Each row is a point on a tangle of strands that fork and nearly touch. The rows are in no order.
Points whose rows are less than 127 apart are linked; no others are.
<62>: [ 45  -6  11  35  48  -5 -16 -10 -41 -25 -52  30  20  27  -6  10  20  18
 -14 -20 -42  20  32  24  19  31 -26  -2 -10  23  19   4 -16  29   5  24
   6   9  -8  25 -18  17 -27   1 -11 -20 -44]
<136>: [ 36   3  -6  36 -20  10  29  10  -7   7 -16  -6  14 -25   0  -9  19 -25
 -19  39  -6  11   7  20  12   0   5  45 -30  -4  40  -6 -23 -33 -19  22
 -36 -37 -24  32  29 -14  17 -11 -51 -26 -10]
<882>: [ 12  -4   8  -1 -17  25   3   5   5   0  19 -38  10 -29  11   6  35  15
  -1  25 -16  10 -30 -20 -22 -26  10 -20  10 -12   2  22  -6 -18  -1 -24
   6 -24   9 -13 -26 -25 -13 -40   4  -9  32]
<774>: [ 15  12 -30 -21  20 -25  38   6   4  41  11  37  31   9 -26 -14  17  27
  -3 -25  11   8  -6  27  13 -20  14  21   3  34 -14 -11  -5 -11   3  28
  18  27 -22  -3  22  -6 -17  -8 -43  -5   3]
<499>: [ 14  -2 -32   4  -7 -13  24  54  20  27   0  13  47  13  14   3  30  52
  -7 -21  11  39 -24  18  35 -30  44  12  -3  -8  18 -10 -32 -39  19  18
  -5  20  -7  -5  39 -12   2  -2 -56  49   3]
<593>: [ 19   7  14   9 -17   8  26 -11  -1  17   7 -11 -27 -22 -17  32 -12 -69
  11  45   2 -22 -12  -6 -16   5 -17  13 -50  14  -3  -2  -1 -19 -23  -2
 -40 -53 -21  19  10  -9   6 -20 -25  -4  -2]
<110>: [  6   3  27  -3   5  19 -49  -8 -25 -38  -1 -30 -19  -8  10 -43   3 -41
  -2  36 -25 -20  33   1   8   5  25  -1  15 -36  33  -7   4  -3   3 -30
  -7   6  27   9  20 -34  12   0   6 -67 -31]
<117>: [ -5  -5  22 -15   8 -12  40  -3   8   2  15   7   9  11 -14 -20 -14 -17
  17   6  18 -42  15  18  14 -20  13 -23 -14 -21  -3  17  -5  21  -9 -12
  -5 -13 -14   9 -21   0   9 -30  11  22   5]
<319>: [ -7   6 -30  13  -3 -16  27 -28  -9  24 -18  15 -49 -13   5  34 -22 -21
  31  -7  -5 -22  -6 -10 -41   3 -25  -2 -40  -2 -17   6  60  37 -32  21
  -3 -25 -36  -1 -27  33  -6  16  38  31  -6]
<467>: [ 50  -8  33  20  34   7 -20  22 -15 -63 -31   2  26  24   8  15  39  56
 -13 -14 -48  28  12  11  19  13 -36  -6   3  14  12  14 -36  12   9  11
 -10 -23  19  25 -17   7 -29 -16  -2 -15 -22]
<84>: [ 17   2  26   0  10  20  30 -23  -6  27   0   3 -22   7 -53  36 -18 -86
   0  27 -19 -28 -19   0 -35  24 -27  14 -37  53 -22   7 -18  -6 -22  -5
  -6 -56 -17  37 -17  23 -17 -24  -4  -9   7]
<304>: [-23 -26  17   2 -19   7  25   5  30 -36  32 -22  46  -3 -27 -11  -8  15
 -27  31  21   5   3  17  42 -10  14  21  24   2 -17   2 -59  -8  -3  10
 -16 -11   3  20   0   4  24   3  -2  19  27]
<476>: [-19 -18  30 -11  14 -15  17  20  33 -33   1 -12  -5 -11  14 -20 -14  81
   7 -29  26 -30 -10  -5 -18   0  -4 -34  10 -22 -53  14  -4   7  24 -25
   4  15  20 -42 -25  14  16  13  23  41  22]
<226>: [-18  -2  -3   9  -8  16 -33 -14   2 -12 -21   0 -32  -2  29  31   4 -11
  19  11 -17   3 -17 -22 -19   1 -20 -28  -1 -15  -3   5  26  27 -14   0
   8  -8   8  -2 -18  23 -16  -7  16  12  17]
<68>: [ 33  10 -57   0 -31  -8  -5  24  -9  31 -19  11  24  12  62  -2  30  37
  25 -34  15  45 -27  -2  29 -51  46  11 -25 -26  36   0  29   7  18   4
  -1   6 -11   2  36 -18  -2 -21 -35  31 -14]
<423>: [ -9  18   2 -35 -18  11 -20 -13   5  43  49  -8  13  12 -36  18  27 -52
   9  16 -19 -11 -25  -4 -12 -29  -5  -4  17  26  27  -7 -16 -21  -3 -25
  33 -17 -16  16  26 -14 -25 -25 -16  -4  20]
<196>: [ 28   4   8  28 -28  24  42  -6  -6  12 -11 -19 -17 -41  -8   4  -3 -39
 -25  54   3 -15 -16  -5 -25  -2  -8  34 -43   5  10  -5  -7 -43  -7  10
 -43 -54 -13  -1  -4 -20   9 -19 -18 -29   2]
<367>: [ 62  28 -31  -1 -30   0 -11  15 -17   9 -11  10   2  -7  63   3  30  17
  18 -18 -11  37 -38   5 -14 -45  17  14 -41 -18  38   1  40  -6  -8   2
 -12 -11  -8   5  25 -28 -16 -46 -25 -12 -25]
<778>: [-13  -9  19  15  28   9 -30 -23  -2 -13 -14   2  -4  -5   5  22  -2   2
 -13   6 -24  11   9 -17 -16  23 -28  -3  14  13  -9  -1   7  35   3  18
  21  -5  -6  -9 -24  20 -24  16  11   3   8]
<953>: [ -5 -12  45  35  18  11   8  -7  -6 -70 -13 -10  17  -3 -19  -5 -16   5
 -43  15 -12   4  34  23  35  39 -19  19  21   4 -17  -2 -47  -1   3  13
 -23 -20   8  23  -3  17  13  19 -13 -24   4]
<872>: [-16 -10  28  15  -2  20   5  -6  13 -47   8 -39  35   2 -39 -18 -16 -15
 -44  51  -3   7  25   8  28  20   4  34  47   9   2   1 -56 -17   3   7
 -12 -21   1  34   7  -4  21   6 -12 -16  23]
<665>: [  0   6  52 -49  23 -19  18  23  21 -22  18   1  -7  42 -17 -12   0  34
  30 -40  20  -4  -9   5  12 -20  17 -42 -14 -21 -30  27 -31  -8  13 -43
  18  13  16 -17  -8  -4  -3 -22  -8  19   8]
<1149>: [-28 -19 -15  42 -27  -4  29 -17 -10  31 -19 -24  -7 -63 -34  -8 -53  -8
 -33  33   6 -27  11   5 -30  14   7  31   4   9  -2 -13 -19  23 -17  31
 -22 -36   0  12  -6  -7  17  21  19  19  27]
<727>: [ -6   8 -48  -7  12  -6 -19 -21  14  16  -4  36 -12  19  18  14  17  24
   0 -29 -23  28 -12 -20 -47  -1 -26   1  17  34 -13 -10  49   9  -1  39
  31  18 -12 -23 -16   8 -33   9  22 -13   4]
<26>: [  6  -1 -15  31  13   6 -24 -37 -29   8 -24 -11   9  -5  -5  38  15 -36
 -34  36 -30  30  -5   1  -9  13 -50  17  21  40  45 -12 -33  18  -2  11
  27 -47  -2  31 -11   5 -31 -12  -7 -18   6]
<333>: [  6   0 -60  13 -34 -15 -20  14  -5  13 -22  18  11  23  49   8  19  36
  29 -45  23  35  -4   5  40 -45  22  -3 -19 -31  19  -8  18  15  12  20
   5  24  -9   9  21  23  -3   1 -16  66 -28]
<1080>: [ 26   8 -16  -9  41 -19   3  -8   2   8  -2  17 -18  13   4   9  18   7
  -9 -33 -38  19 -14 -20 -62   4 -18  -3  31  55 -12  -4  27 -18   3  14
  37   6   8 -24 -37 -15 -27  -3  24 -57 -17]
<1116>: [ 42  22   8  20 -23  12 -19   9 -20  25 -10   1   7  28  -4  50  28 -66
  17   3 -40   8 -12  11   9 -19 -23   7 -56  16  44   0   2   7 -18 -12
 -14 -48 -13  43  25  -1 -24 -36 -11   9 -13]
<296>: [ 32  36  22 -33 -15   6  25   2   5  38  19  18   4  17 -31  18  20 -41
  14  20 -14  -9 -47  12  -6 -18   9   6 -30  26  12  10 -10 -31 -15 -40
   8 -38 -10   1  24 -22 -28 -44 -16 -15   0]
<156>: [ 13  -7  -8 -17   7 -18  46  40  27 -28  -2  16  -4   4 -18   5 -12  36
  -4 -18  15 -19 -24  -9 -14  17   6   8 -19  10 -54   3   1 -29   4   2
 -29 -10  10   0  -6   2   7   3  -2  14 -17]
<1079>: [  4 -18  12  21  15   5  30 -22 -13  -7 -14  13 -10   1 -41  48 -10 -27
 -14  21  -9  -5   3   2 -18  16 -46  19 -22  44 -31   9 -29  14 -13  14
  -4 -50 -19  40 -31  35 -11 -13   4  18   7]
<76>: [-19  21   0 -48  -9   5 -20  -5   9  30  64  -1   3  13 -27  -6  22 -22
  11  17  -1   0 -20 -20 -10 -15   4  -4  28  28  11 -19   1 -31  10  -6
  40  12  -1 -14  45 -27 -22 -14 -29 -25   8]
<602>: [ 10  -1 -35  29 -37   1 -20 -26 -20  20 -18  13  -1  30  29  41  21 -41
  39 -22 -11   7   3   3  15 -29 -27 -10 -47 -13  37   4  32  37 -22  10
  -8 -12 -39  38 -11  49 -17  -1  15  52 -13]
<1087>: [-10  14 -40   9   3  11 -39 -28  -7  36   2  26  -6  27   8  41  31  14
  12 -31 -32  27  -4 -17 -21   2 -47  -6  15  35   7  -3  32  27   0  20
  32   6 -29   1 -10  43 -50   8  11  27  24]
<490>: [ 32  -3  21   4 -26   9   7  28   7  11  11 -12  -4  13  11  22  12 -30
  15   3 -14   1 -22   5  29 -22   1 -25 -49 -12  29  10 -20 -16 -18 -29
 -35 -37   0  26   5   0  -2 -41 -10  24  -9]
<379>: [ 23  39  -4 -11  47 -34  13 -41 -35  44 -42  32 -41 -11 -11  -3 -30 -72
 -10  -4 -17 -14   1  14 -29  21  -9  20 -18  29  -6   6  20 -13 -19  -7
  32 -13 -15   5 -35  13 -14 -11   6 -61 -40]
<328>: [ 16  -2  17 -15  31  -6  25   2  10 -20  -1  20 -31 -12   1 -22  -4  -1
 -10 -10 -19 -10 -10  -1 -47  18  11 -10  19  33 -36  14  33 -23   2  -1
  12   3  12 -27 -52 -24 -12  -6  19 -57  -4]
<1141>: [-17  26 -21 -45   9 -14 -43   7 -19  22   8  28 -12  41  28  -3   1   5
  59 -54  31   6  21   2  36 -27  34 -27 -18 -34  -6  -8  32  19  20 -14
  25  57   2  -2  26   2  -3 -12 -21  24 -29]
<934>: [-25   9 -20 -55  22 -31  38  24  15   2  16  26 -25  -2 -22 -26 -23  22
  23 -37  54 -21  -7 -23 -27   8  23 -17 -24  -1 -52  -9  37 -45  18   6
  14  27  -2 -50   8 -21  22  10  -3  -6 -14]
<760>: [-38  -1  15   7  -4   9 -21  -4  -7  -2  -3  -8  -9 -19   3 -49 -36  28
 -31  16   7 -15  17   3  -8  27  25   6  48 -15   1  -5  26  13  14  12
  -6  55  23 -49 -12 -21  24  40  31 -25  17]
<964>: [ 57  14 -14   9 -31   6  -3  28 -12  -3  -2   6  -2 -14  37   5  29  11
   1   6 -23  38 -34 -22 -16 -11   6  26 -27   1  42  -2  35 -19  -3  10
 -21 -32   8   3  37 -35 -20 -20 -27 -47 -30]
<635>: [-15  11 -39  25  -7   9 -32 -41 -16  26  -7   8  -6  27  -3  31  19 -30
  -4  10 -32  27   2   1   6  10 -37  19   8  34  35 -12  10  24  -2  34
  23  -6 -30  34   4  28 -38  15 -17  -1   6]
<200>: [ 28  22   8   2 -11   1  10  24  -9  -4   6  -2  20  -8 -13 -21   4 -31
 -18  30  11  -9   1  22  37  12   8  43 -21  15  28  -6 -33 -33  -5  14
 -35 -15  -1  26  46 -25   8  -3 -51 -45 -27]
<755>: [ -6   4  13 -19  -5  -2  11  15   0 -22  25  -2  13  17 -37 -14 -14 -45
  -7  31  31 -33  15  -1  37   7  13  18 -30  11  17 -12 -37 -33  -1  -2
 -35  -9  -3  31  45  -5   7 -11 -59 -14 -28]
<958>: [ -1  15 -48 -25 -23 -28 -22  12 -13  17 -11  30 -11  41  28   5  -2  15
  38 -56  37  11   0  -7  33 -28  27 -11 -34 -30   3 -20  42   7  23  17
  14  35 -16  -2  41  19  -5   7 -25  56 -40]
<1110>: [ -5  17 -23 -18  -1   1   3  -1  16  15  50   5  -1 -18  -3  -9  15  -1
  -8  24 -21  12 -31 -23 -19   7 -19  10   7  28   1 -21  13 -32   8  24
  24  11   9 -27  36 -27  -4   7 -18 -41  13]
<533>: [-23  10 -23  -1 -21  30 -60 -20  -9  11  12 -18  -9  18  40  15  27 -11
  36 -10 -26  38   6 -25  -2 -21  -5 -26  24 -15  38  12  28  33 -13 -18
  22  22  11  12   5   6 -15 -13  11  12  10]
<460>: [ -1 -17 -20  32 -20   7   1  61  10 -15  -6 -21  -7 -18  12   2  -1  59
 -18 -12  22  -2 -16   0  17   9  13   0  10 -30 -28 -25 -46 -37  33   9
 -20   7  36   6  60   7  34  35 -15  36  -6]
<386>: [-17   8 -50 -17 -11 -19  22  -7   2   7  -7  17 -42 -13   5   3 -37 -12
  34  -6  38 -23 -14 -17 -39  13 -13   4 -30 -21 -28   3  60  10 -18  15
 -22  -2 -12 -12   5  19  15  15  28   5 -28]
<152>: [-12 -10  47 -31   6  16  -2  24  29 -32  25 -20  -7  52  -1  16 -10   3
  26 -19   8 -12  -5 -21  38  -3  13 -44 -12 -11 -29  14 -53 -13  23 -49
   8  11  31  12  -2  17  -6 -13  -9  41  19]
<281>: [ -5  20 -30 -41  18 -27  24   2  16  12  -1  31 -35   1  -1 -10 -30  -6
  33 -44  33 -12 -25 -26 -42   3  11 -11   2   5 -35  -5  80 -20  -8   7
  -5  26  -6 -41 -22  11  14  11  19 -25 -19]
<148>: [ -9   6 -40  55 -13  -3  -1  47   7  19  -6  -3  25 -24 -23  -1 -10  35
 -24   7  11  10  33  11  12  19  -3  14  57  -8  -1 -17 -23 -23   5  44
 -11  28  13  13  47   6  39  38  11  16  22]
<747>: [ -3 -19  40  28  15  -2  14 -15 -18 -55 -35  -6   6   0 -13  -9 -29  24
 -34  13 -10 -13  44  19   5  26 -16   4   9  -5 -22   3 -30  39  10   2
 -10 -20   0   4 -44  20  19  26  18  -2   2]
<39>: [  0  -6  24 -30  40 -13  28 -27 -16 -21  -6  16 -26  -7  -7 -38 -24   3
  -8  -3   5 -17  20  23 -22  31   2   3  17   9 -32  14  11  -4   9 -19
  15  13   7 -37 -49 -10  10   1  21 -51   6]
<29>: [ -6  -4  19 -30   3 -21  32   1  24  21  11   4 -43  -3   9   4  -2   8
  42 -24  14 -26 -30 -17 -31 -26  14 -50 -29 -33 -27  25  24  17  -8 -43
   2  17  10 -32 -27   5  -1 -24  25  27  23]
<203>: [-56 -16 -26  22 -28  30 -39   0  23  31  36 -28  21 -12  -4   0   0  -2
 -21  28   6  23   1 -21  25   2   8  23  58   8  24 -38 -18 -11  -8  33
   2  30   6  16  29 -12  12  36 -11  28  30]
<873>: [-16  -5 -10  10  12 -13  -8 -22 -24   7 -18  13   7   5  22 -48 -25 -22
  12 -10  18 -11  59  21  23  16  19  13 -18 -27  41 -18  43  39 -14  24
 -28  43 -14  -6  11  14  35  20  11  -5 -37]
<393>: [-14  -2  16 -23  18 -12   4   8 -19 -21  11   1  -7  16 -13 -18 -26 -24
  14  -9  30 -38  26   3  50  20  11   3 -33 -14  -1 -25  -7  -2 -12  -3
 -24   8   1  30  31  17  36  12 -26   2 -46]
<891>: [-45 -23  14  -6  -9  36 -69  -1  24 -14  36 -29   6  26  26  49  11 -28
  17 -12   2  22  24 -35  29  -5 -30 -21  29  -6   0  -6 -19  24  -4 -20
  19  16  12  28  -9  37  -3  29  10  48  21]
<176>: [-59 -23  17  -5  -5  16 -44 -37  21  13  20 -20   0   0   7  21 -25 -34
   9  -6   5  -3  36 -26   0  -2 -18 -22  41  -6  -9   2   6  42  -9 -16
  22  14   1   5 -36  33   0  15  40  57  35]
<1096>: [-15  13   2 -68  20 -17  37  26  32 -13  42  24 -16  14 -39 -19 -18  31
   6 -21  43 -20 -21 -16 -14   1   7  -7  -3  22 -75   0 -15 -50  13  -5
   5  12  14 -22  -1 -14   8  -4 -12  -2  -3]
<158>: [  8 -19 -46  51 -46   8 -26  -6  -3  15  -8 -10  30   8  36  44  36   2
  -1  -8  -9  34 -16  -2  31 -27 -14  -2 -15  -4  35   4   3  23 -10  19
   9 -15 -28  30   6  51 -10  10   8  62   1]
<244>: [ 50  27  -3  10  50 -28   8 -39 -50  28 -48  28 -17  10   4  23 -10 -58
 -14   5 -35  -4   8  29 -14  20 -21  20 -23  30  24  14   3   4  -4 -16
  35 -20 -18  18 -27   6 -34 -19   6 -52 -43]
<708>: [ 12 -19 -29  30 -27  -6  32  43   6   6   3 -14  40 -26  10  -1  14  34
  -9  -7  17  10 -11  11  32 -16  37  10  -7 -35  10  -7 -33 -24  10   5
 -25   3   4  11  34  -6  35  10 -25  44  -2]
<392>: [-29 -20  34   6  34 -17  15 -35 -18 -34 -32   0   1 -11 -18 -33 -42  23
 -29   2  10 -19  27  17 -21  22 -20   4  34  17 -35  12 -16  39  11 -15
   1  -5   3 -27 -60  -2  10  18  27 -18  24]
<644>: [ 16   3 -22  29  10 -15  -3 -36 -31  28 -35  33 -30  15  20  36  -5 -54
  37 -20 -13  -6  10   4 -14 -12 -24 -24 -45  -9  14   8  46  54 -28   3
   0 -15 -41  24 -18  44 -22 -10  31  17 -19]
<601>: [ -8   0 -34   2  17 -16  18 -19   0  37   8  39  41   9 -43 -14   0   7
  -5 -14   6   2  29  30  22  14   6  36   9  35  -1 -19 -25  -5   2  36
  12  32 -18  -4  30  17 -11  14 -25  19   9]
<161>: [ -2 -27  16 -16  -4 -21  18  13  26 -10  13 -29 -32 -16  16   4 -19  46
  29 -31  26 -39 -24 -25  -6 -23   9 -36  -9 -36 -33  14   3  -6  27 -39
 -11  10  24 -37 -20  14  15   2  23  45  20]
<781>: [-45  -7   6 -18   5   2  -9  12  16 -10   6   1 -13 -16 -14 -29 -23  30
  -8   2  27 -21  12  -9 -25  45   3   1  15 -19 -33  -8  24  -1   8  12
  -7  38  14 -44   5   6  20  39  15  -7   8]
<167>: [-43 -27  21  30 -18  14  -5 -24  -4 -28  -4 -51  13 -30  -7 -14 -47 -20
 -58  51  11   5  16  16  17  18  13  37  49   9  11 -22 -47  -3 -10  10
  -6 -18  10  20 -21 -22  24  28  12 -14  36]
<959>: [ 36 -34  27   9   0 -11  20  24  14 -44 -30  -7   8 -14  25 -35  17  84
 -24 -15 -21   3 -29   7 -28 -15  12  -9  13 -10 -25  32  26 -11  10 -18
 -11   1  11 -49 -48 -22  12  -8  18 -30  13]
<759>: [ 23   6 -30 -25 -11 -26  34  37  11  46   9  30  24  18  -4   4  28  36
   7 -33  19  20 -34  13  15 -33  23  24 -31   6  -3 -16  -8 -25  29  14
   9  17 -21  -5  45 -17  -7 -12 -63  50   0]
<595>: [-17 -15  -5  20  -6   4  12 -31  -5  14  -8 -14 -29 -48  -3   0 -26 -20
 -16  43   9 -27  -3  -8 -31   6  -9   6   1   3   1  -3  27  19   1  20
  -4 -24 -12 -33 -23  -6  10   7  21  -3   7]
<142>: [ 38  10  -6   4 -24  21   2  19  -4  -7   5 -33   6 -27  17   4  33  23
  -7  36 -25  28 -26 -17  -9 -10  14   0  -6 -11  21   9  -3 -27   0  -1
 -22 -23  13  -3  15 -39  -8 -28 -22 -31  -2]
<197>: [-56  -7  20 -31   2  -8   3  -6  42  -9  15 -10  -4 -18 -27 -32 -34  48
   1  -9  38 -30  18  -6 -18  17 -12 -20  41  -3 -52 -15  -7  18  14  -8
   3  25  19 -45 -12   5  13  36  34  31  34]
<638>: [ 14 -21  41   9 -17  26   0  18  18 -23  26 -31  15  -1   7  37   7 -34
 -14  11  -9 -11 -10  -8  37 -22 -13 -33 -10  -5   3  12 -51   3 -13 -46
 -23 -34  15  39 -12  23  16 -22  14  31   8]
<740>: [-24  17 -29   4  -3  -3 -32 -13 -14  -3 -25  20   1  15  25 -49 -21  13
  20 -25  22  -1  37  21  21  20  21  -2   7 -45  19 -16  54  45  -4  29
 -13  65  10 -16  15  19  27  40  17   8 -25]
<1007>: [ 22  -3  51  -2  11  26 -26  23   5 -49   2 -13  18  33  -6  40  29  16
  -9   9 -46  27   2 -11  12  16 -34 -29   5  19   6  14 -54  -5 -10 -34
   4 -28  22  44   1  16 -37  -9   2  -4   1]
<559>: [ -4 -13 -31  24 -35  22 -50  -8   9  12   6 -30  30  11  55  39  38  10
   8 -15 -16  45  -9 -26  17 -39   0 -29   9 -18  27  13  15  14  -9  -7
  11 -10   6  11 -19  26 -22 -24  19  45  14]
<912>: [ 17 -13  53  21   3  26 -29   9  19 -51   4 -22  -4  13  -7  36   5 -20
 -13  14 -31  -7   5 -10  23  17 -39 -18  -9  12   2   0 -44   7   1 -12
  -9 -37   7  40 -17  23 -10   0   9  16   8]
<998>: [-22  -7 -29  49 -38  22 -27  27  21  17 -10 -25  16 -29   2   6  11  13
 -33  35  -6  38  -2  -7   7   6   5  23  43   6  11 -15 -17 -17 -14  29
  -6  13  13  13  24  -9  12  30   8   9  34]
<579>: [-17  11  -5   7   4   1 -27 -11 -36  -7  -9 -15 -14 -20  20 -51  -8  18
 -17  13 -16   7  21   2 -11  21  25  14  31 -18  23   0  37   6  14  12
   3  43  18 -39   6 -37  14  13  17 -49   0]
<803>: [ 28  14  14 -25 -25  11  32  11   9  41  27  -8 -12 -10  -9  24  21 -24
  17  27  -2   1 -55  -6 -29 -33   9 -13 -23   0  -9  27  -9 -30 -13 -36
 -12 -42 -12 -21  -9 -40 -11 -47  -4  -9  31]
<228>: [ 16  -2   1  11  25   2  15 -15   7  -2 -17  26 -11   3 -18  31  -3  -9
 -19  14 -17 -11   2   2 -30  13 -25  19   0  35 -23  14  -7   4   5  21
  10 -26 -14   1 -41  16 -21   6  -3  -8   5]
<773>: [-21 -12  33 -21  -3 -17  23 -10   7  16   9  -2 -15  11   0   3  -6 -43
  41 -24  10 -32 -10  -9  -9 -15   8 -53 -27 -41   2  25  -2  32 -28 -44
  -3   7  -3  -1 -34  27  -9 -15  24  29  22]
<100>: [ 15 -21   3  25 -12  16  -3  61  -1 -51 -21 -11   9 -26  22 -21  -3  71
 -35 -15   2   2 -15  11   6  22   5   2  20 -34 -18  -5 -29 -43  24  -7
 -40  11  44 -17  44  -8  31  36 -17 -16 -14]
<527>: [-17   7  24  -7  17   4 -46 -19 -37 -25  10 -38 -16  -2  12 -37  -2 -14
 -10  39 -15   3  40  -1  -5  35   6   6  43   3  22  -9  -3   2  28 -21
   8  27  31  -5   7 -33   3  15   8 -67 -11]
<69>: [  2  -4   1   8  23 -13  -4  -8 -27 -15 -11  18   3  10   8 -35 -17 -33
  15 -24  26 -32  57  16  47   3   9  16 -34 -32  27 -27  16  16 -14  19
 -31  24 -16  28  23  24  33  28  -9   3 -63]
<190>: [ 17 -24  15  11  11   6   5  37   3 -60 -30   7  15 -22   7 -34  13  77
 -31 -13 -12   6   2  16   4  11   6  -1  17 -23 -17  10   2 -20   9   0
 -22  10  31 -33  -2 -13  21  13  -3 -26 -12]
<235>: [-30 -34   4  55 -39   2  22 -18   7 -22 -12 -42   5 -56 -21 -15 -47   2
 -57  30  19 -15  16   7   2   8   9  24  20   3  -7 -11 -41  17  -7   9
 -12 -40   4  20 -16  -5  30  39  19  19  28]
<612>: [-47 -30  -3  -8 -44  11  -8   8  50  21  59 -37  49 -19 -24 -13  -7   4
 -11  24  32  10  -9   4  30 -16  18  29  48  10 -18 -30 -43 -18  -8   9
   8  15   9   5  23  -9  13  20  -3  43  36]
<1006>: [ -5  14 -39  29  16  -9   6  28   4  16 -11  32  31  -1 -29 -18  -7  45
 -11 -16  21   4  41  29  24  28   6  29  33   7  -5 -15 -29 -14   0  34
   2  55   7   4  48  -4  38  31  -1   9   8]
<957>: [-30  -1 -13  -2 -35  24 -18 -24  22  17  14 -13 -36 -57   3  -3 -26  -9
 -16  44   7  -9 -36 -32 -51   9 -16  12  36  11 -13 -21  22 -10  10  13
   8 -11  10 -46 -10 -23  -5  12  25 -18  40]
<503>: [-30   4 -21  -2 -29  25 -16   8  34  -8  38 -24 -21 -34  -4  -4  12   9
 -20  24   2  14 -39 -39 -49  25 -16  12  31  19 -17 -23  23 -20   2  21
   8  -3  16 -33  33 -29   5  28   6 -30  28]
<729>: [ 13  -2  -1 -15  16 -26  44   9  -4  19 -13  13  11 -20  23 -44   9  30
  20 -14  16 -13   6  29 -16 -21  37  -8  -2 -26  19  22  36   6   5  -7
 -10  12 -16 -39 -28 -32  17 -34  -2  -4  10]
<1084>: [ 15  -5   6  23   0  21  -5 -29 -29  17 -21 -21  29   7  -6  32  23 -60
 -25  41 -38  16  -5  25  10 -13  -8   3  13  30  53  11 -44  14  -9 -31
  40 -59  -9  39 -26 -23 -20 -26  16 -16 -10]
<1107>: [  8  -3  30 -39  23 -32  69 -12   8  12  14  22   8  -9 -20 -42 -12   2
  32  -9  36 -33   7  35  -2 -34  33 -20 -16 -31  -7  35   7  11  -2 -25
 -12  -1 -19 -33 -35 -13  10 -36  13   5  11]
<480>: [ 49  21  -9  26 -21  14  -5 -24 -29  42 -15  -2  22   8 -14  27  39 -53
 -10  24 -35  14 -17  25   2 -36  -6  20 -22  28  65   8 -11  -6   1   5
  18 -46 -36  32   4 -25 -28 -32 -13 -13 -20]
<633>: [ 30 -23  14  10   8 -13  42  12  -3  -5 -26   3   3 -34  18 -25   7  58
 -11   2 -10   0 -11  21 -40 -20  26 -11  -5 -25 -18  41  35  -2   1   7
  -7 -16 -11 -42 -48 -32  14 -26  29 -19  15]
<927>: [-47 -18  37 -12 -11  22 -32   2  37  -3  45 -41  -1  35  12  47  -5 -22
  29 -13   9 -15   1 -35  30  -4 -13 -38  15 -20 -30  11 -35   6   8 -47
   7  17  22  19   0  28  -4   6  -3  55  32]
<898>: [ -3  19  42 -58  38  -9  -6   9   8 -26  21  25   8  43 -24 -25   4  28
  34 -24  20  -4  11   8  16  -1  19 -33   0  -5  -9  13 -15  -8  25 -43
  16  43  18 -21   8 -24   4 -15   0 -26  -4]
<845>: [-11  43  -2 -56  27 -19 -25   0 -18  18   1  28 -15  34  12 -14   6 -10
  53 -45  11   2  12 -14  18 -11  15 -28  -3 -17   4   0  41  27  -6 -24
  25  52   4  -9  22  -8 -12  -1  -3 -19 -23]
<929>: [ 31  20   2  13  52 -24 -23 -33 -32   1 -38  27   0  26   0   5   4 -25
 -24 -15 -33  14  26   7  -2  33 -20  12 -15  13  13   6  18  24   2  24
  22  15 -13  18  -7  15 -19  -2  -3 -43 -42]
<539>: [-26  26 -17 -22  28  -7 -48 -22 -13  -1 -10  23 -13  20   7 -20   0  13
  26 -30  16   5  37  -6   6  18  -1 -12   1  -9   0 -13  54  40   1  12
  21  63  -5 -25   1  12  -8  28  24 -20 -26]
<64>: [ 13  21  37 -46  47   6   5   8 -18 -35  12  18  -6  12 -10 -31  -3   8
  11  -7   2 -21  22   2   8  20  13  -9   2 -12 -21  23   4 -17   2 -32
  17  31  17  -9  -2 -12   0  -4   3 -58 -18]

A fork is a point with three links, a tip a point with one. Leave the first point through the second and follow the links. Name the first fork or tip that comes.
<708> / <499> | <872>
<1007> / <912> | <39>
<1116> / <490> | <379>
<729> / <1107> | <110>

Follow the links from the first point to the second, and from the first to the third. Name the last point that the two ways share.
<148> / <423> / <176> | <872>
<1007> / <176> / <167> | <39>
<957> / <190> / <747> | <872>
<891> / <167> / <467> | <39>

A fork is a point with three links. Follow the links from the first point to the second and name the forks in between, in order.
<1116> / <304> | <39>, <872>
<898> / <62> | <39>
<1006> / <953> | <872>
<1149> / <1116> | <872>, <39>
